Each row is a point on a tangle of strands that fork and nearly touch. The rows are in no order.
Two points are linked if the straight distance between their rows is under 92.7. Some points are linked to none.
K692: [ 19 -35  26  13 -15  62   9  -6 -54  21   7  11   1  31   5 -39 -32  15
 -12  -4]
K340: [-14  15  -3  -9  24   5  13  14 -28 -26 -19  54 -42 -27  39 -17 -33   7
 -10  36]
K988: [ -3   2  31 -60  -7  -8 -15  45   7 -28 -24 -17 -28 -53  -1  22  45 -16
  10   2]
K741: [  4  17   5  16  -8 -23 -27 -18 -13 -20  18 -29  -1  12 -39   5   3  28
  34  -4]
K292: [-34  19 -12  25  33 -23 -30  49   9 -35  17  24 -41 -39  37 -34  13 -14
  21 -18]
K393: [ -4  30 -46  45 -42   8  24   6  -8  31  27  33 -12  -1 -17 -29 -21  13
  10  -3]
K623: [-12  23 -32  37  -4 -43  25  -5  -4  27   4  41 -26   1  -3  -6 -34  -7
  25   1]
K556: [ 17  16  13 -22 -28 -35 -18   7 -12  32 -47 -21  19 -13   7 -33  41   7
   9  17]
K168: [-39   3  -4  -4 -33  -2  25  -9  25  25   8   6   4  -8 -35  -5 -15  11
 -11  39]
K232: [-30  20 -12  32  25  18   2  19 -12 -19   1  55 -21 -13  47 -44 -27   0
 -22  14]
K100: [  0 -30  -2  11  39  13 -33 -11  42 -54 -23 -51   1 -33  18  39  10 -23
 -23 -11]
K954: [-47  22 -12   1  -9 -20 -22  -3  15 -14   9 -31  60 -14  13 -37  51  30
 -19 -10]
K942: [-13   0   4   4  16 -16 -27 -14  17 -28  14 -29 -18   2 -17  40  20   5
  12 -26]
K639: [-50   7  -8  19 -29  28  21  -2  21   3  37 -37  18  -1 -19  -6  18  39
 -27 -16]
K841: [-33  12 -19  -8 -11 -19  10   8 -34  29  -7  49  19  28  11 -29   7  28
  20  22]
K154: [ 30 -43  -6   2  50  -4  24 -14 -14  39 -20 -15   8  65  20 -26 -19  16
 -11   3]
K510: [-11 -13   6 -19 -38  29   6  -6  17  50 -15  10  40  -4  16 -28  13 -13
 -38   9]
K380: [-18 -19  44 -52  -2   4 -17  54   3 -12   1  12 -27 -63  -7   0  26 -43
  33  -5]
K473: [ 13 -43   9   2  12 -56 -38  -1  17  -7  25  10  38  -9 -36  19 -10 -41
  17  -1]
K915: [-25 -13   5 -22  38  -4 -16  15 -45  -8  -5  34   9  36  23  10  22   8
  28 -15]
K530: [-16  21  32  29 -16 -29 -22 -35 -17 -11  23 -66  -4  18 -31 -23   5  39
  37  17]
K678: [ 33  15   6 -21   0  -2  -8 -14  24 -28 -43 -21  10 -20   5  28   2 -11
 -41  10]
K496: [ 35 -30   1 -16   4  16  -6   8  -8 -23  21 -15  54  24 -57 -13 -46  24
 -20  46]
K596: [-13  51   1  -9  22  -5   2 -20  15 -32 -37 -22  22 -11   9  -3  -4  21
 -50  36]
K529: [-33  17 -24  30  16   8 -24  28 -17 -49  14  29  -4 -26  36 -40  10  -1
  -3 -11]
K237: [ -8  -2   8   2 -10 -13   1  -4   2   4  30 -34  72  27 -52 -25 -21  29
 -12  43]
K989: [ 26 -13   4 -32  -9  -1 -25  12 -16 -15  10   9  55  17 -52  21 -11   5
  -8  31]
K117: [-24  15 -24  17  48 -56  18  -4  12  -1  13  22  -6  23   2  10 -30  -5
  -5   6]
K133: [ 47 -40   7 -11   9  40  13  -6 -29  35   3 -14  33  62  -6 -18 -14  21
 -18 -10]
K778: [ -7 -25  33 -39  30  14 -19  40   6  -1   1  17 -13 -45  34   5  37 -53
  25 -32]
K826: [ 41  12  11 -24 -61  42 -31  32 -27 -15  19  -9  31 -26 -23 -19  29   1
  16  -2]
K784: [  1  16 -14 -16  16 -15  17 -13 -17   9 -50  21  21   8  55 -15   6  13
 -37  15]
K37: [ 33  37 -33  14 -45  17  26  15  16  14  -9  32 -21 -25  -6  -5 -16 -13
 -12  -2]
K86: [ 18 -45   4  23  59  43 -16  -8  -3 -46 -31 -34 -19  -3  33  44  11 -30
   4 -27]
K477: [-20   5 -23  46  32 -28 -32  15  38 -37  20  -6 -16 -34  25   5  16 -34
   5 -24]
K811: [ 11  33  -6 -12 -12 -31 -28  23 -13  -8 -15  19   1 -26  -6 -15  21   3
  19  13]
K388: [-39  -7 -34  24  18  36  40   1  13   5 -10  -3 -37   6  36  29   8  16
  -4 -34]
K794: [  9  62 -25  24 -31  -6  41   9  26   8  -2  16 -57 -32 -11   3 -29   1
   3  24]
K170: [ 13 -30  18 -27 -10  57  28 -19  21  43 -11   6  40  -3  23  -8 -11 -26
 -58   4]
K334: [ 19  12 -23  29   6 -18  33 -21  34   7  -1 -23 -59  -4  -3  56 -10  -3
   2 -36]
K360: [-18  14 -28  23  36  -6 -21  -3  44 -49 -17 -37   6 -35  32  26  36 -13
 -22 -27]
K756: [-18  14 -32  -6   4  -5  47  -2 -31  54 -31  46  23  40  38 -25 -12  20
 -22  -2]
K67: [ -9 -34  33 -25  -2  -7 -25  -4 -17  -4  -9  24  -4 -10  21 -10  -4 -14
  -4  12]
K147: [-46 -18  -5  -1  12  -6   0   7 -46  20  18  33  22  39   4 -18   7  30
  28 -19]
K851: [  2 -19  38 -36 -41   6  17 -40  -8  86  -9 -16   5  23  -8  -2  11   9
  18  -6]
K860: [ 39   6 -13 -13  -4  50  56  10  11  23   7  38 -32 -17  31  47  -6 -39
  -2 -26]
K465: [ 52  44 -28  -7 -36  17  42  30   9  14 -27  27 -35 -21  22  20   8 -23
  -7 -26]
K743: [-12 -39 -13   0  58   9  18  17   0   2   9 -18  22  50   9 -28 -15  22
 -13  12]
K604: [-49   7  26  16   9  -9  12 -36   4  12  -5 -48  16  29   4 -47  -5  39
 -30  26]
K435: [ 63   0  10  10 -36 -22 -22 -21 -27  36   1  -1  30  35 -20  -3  13  -5
  46 -11]
K895: [-41  18   3   7 -24  -1   9 -16   7  25  15 -16  46   4 -46 -26 -15  23
 -19  64]
K446: [-12 -24  21  -8 -10  33 -18  -8 -37   5   7  22 -19  -1   6 -33 -14   9
   6   7]
K751: [ 31   5 -16  54 -19  34 -16   8  -9 -28  19   6 -38 -13  11 -19  -5  -2
   7 -38]
K772: [ 11  62 -19  18 -27 -18  42 -20  28   7 -10 -22 -49   4 -14  22 -12  18
   1   2]
K688: [ 19  -6  -3  14 -38  -5  22 -15  28  60   0  -4  -6   3  12 -15  14 -26
   6 -50]
K791: [-18 -22  18  -5 -37  26  29 -29   2  61  -2 -33   4  32 -30 -10   6  34
  -4   0]
K801: [-17 -20   4 -39 -12  -5  16  24  32  11   7  35   8 -36  -6  31  -5 -37
 -16  21]
K234: [-11   4 -14   4 -29  33  25 -25  15  16   9 -46 -11  19 -39   2   4  49
 -17  -9]
K331: [ 50 -18   3  15  29  34   2 -11  11 -21 -13 -12 -17 -11  25  70   6 -49
   1 -31]
K533: [-30 -14 -13   4  83 -37  13  15  13  -5  24  -3   8  55  -4 -12 -23   3
   8  28]
K190: [ 37  54 -24  43 -22  13  -4  -8 -21 -26  -2 -12 -52  10  -4 -13  -1  32
  20 -18]
K138: [-38   9  45  23  10 -12   2 -42  -2  10  13 -51 -26  21 -15 -26 -19  17
  10  39]
K333: [ -5   1  -1 -53   0 -42  -1  28   7  -6  -8  45  12 -48   1  24   9 -30
   0  45]
K188: [-19  21  -2 -32  12 -53 -20  27  21 -30   3  13   1 -38 -13   7  15 -13
  21  36]
K495: [ 38 -25  15   0 -11  -1  -8 -17 -38  18  34  -1  47  56 -31  13  -3  -1
  40 -37]
K731: [ 22 -23  11  22  26 -14 -16 -33  29 -20   0 -44 -44   6 -16  53 -16 -10
  13 -37]
K330: [ -1 -28   8  23  40 -12 -12   3 -26 -14  -4  26 -52  16  29   3 -24 -15
  23 -24]
K693: [ 51  -4  14 -28  13  12  -9   3  30 -27 -12  -5  -1 -33   3  51   2 -42
 -14 -10]
K767: [ 37  55  -2  26  -6  -5  14 -33   0 -20 -17 -17 -47  11 -11  11 -23  21
  -8  12]
K14: [ 10 -52   4  10   0 -27 -20  -2 -18  -5  50   5  39  19 -34  12 -16 -13
  22 -28]
K289: [  9 -16   3 -25 -33  15  18   0  38  40  22  11  24  -5 -39  31   0 -33
  -9  -7]
K671: [-60   2  11  14   2   0   3 -13  12 -11  24 -55  56  10   1 -40  15  35
 -29   5]
K294: [ -3 -24  10  -1  68 -47 -10 -11 -20 -17 -20  17 -35  17  46  48  -4 -10
  27 -19]
K532: [ 35   3  12 -12 -42 -37 -20 -11 -20  60 -12 -16  13  16  -7 -26  42  -1
  54  -7]
K30: [ 28  -1  16 -32 -37  33 -33  14 -42 -28  17  19  31   1 -36  -9   8   9
  21  29]
K956: [-14  -1 -29  -1  -1  54  51  18   2   1  14  29 -50  -1  18  51  -2 -11
   5 -38]
K669: [ -9 -51   7 -25  31 -50 -12   1  31   3   4  14  18  10  -9  49  -4 -34
   7  -7]
K971: [  7 -16 -11  -6 -47   3  22 -11  19  53   6  17  41   7 -31  -5 -18 -15
 -13  19]
K352: [  0  14   4   1 -41  35 -29  23   2 -50  17 -14  15 -41 -24 -13  15  11
 -21  14]
K525: [ 20 -12  25 -31  28  -5 -34   1 -56 -22 -19  35  -3  21  10  11  -5  -8
  25   1]
K146: [-13  28  12 -34  -8  14 -30  31  27 -53 -13 -30 -16 -54 -13   2  37   5
 -16  13]
K939: [  5  34  -5  10   4 -10  -7 -19  -1  -1 -53  -5   9 -14  46 -42  -9  18
 -49  30]
K324: [  3 -21   2  39  22  30 -17   2 -17 -42  12   9 -62  -5  10  19 -18  -7
  17 -35]

Follow the links from the first point to the second, and from the first to the third. Name the last point that the two ways share.
K956; K751; K915 => K37
K731; K956; K841 => K37
K330; K234; K623 => K772
K741; K324; K393 => K772
K988; K14; K170 => K971
K170; K669; K989 => K971

A fork is a point with three links, a tip a point with one. Leave the first point through the second and follow the links. Name the first fork or tip that comes.
K331; K86 => K340
K289; K801 => K669
K671; K604 => K772
K841; K147 => K37
K895; K237 => K778
K778; K380 => K971

A fork is a point with three links. Follow the links from the first point to the second and name the forks in between, in order.
K138; K692 => K772 > K37
K988; K289 => K971
K751; K954 => K772 > K671
K639; K190 => K671 > K772
K67; K639 => K37 > K772 > K671
K915; K860 => K37
K772; K791 => K671
K37; K604 => K772
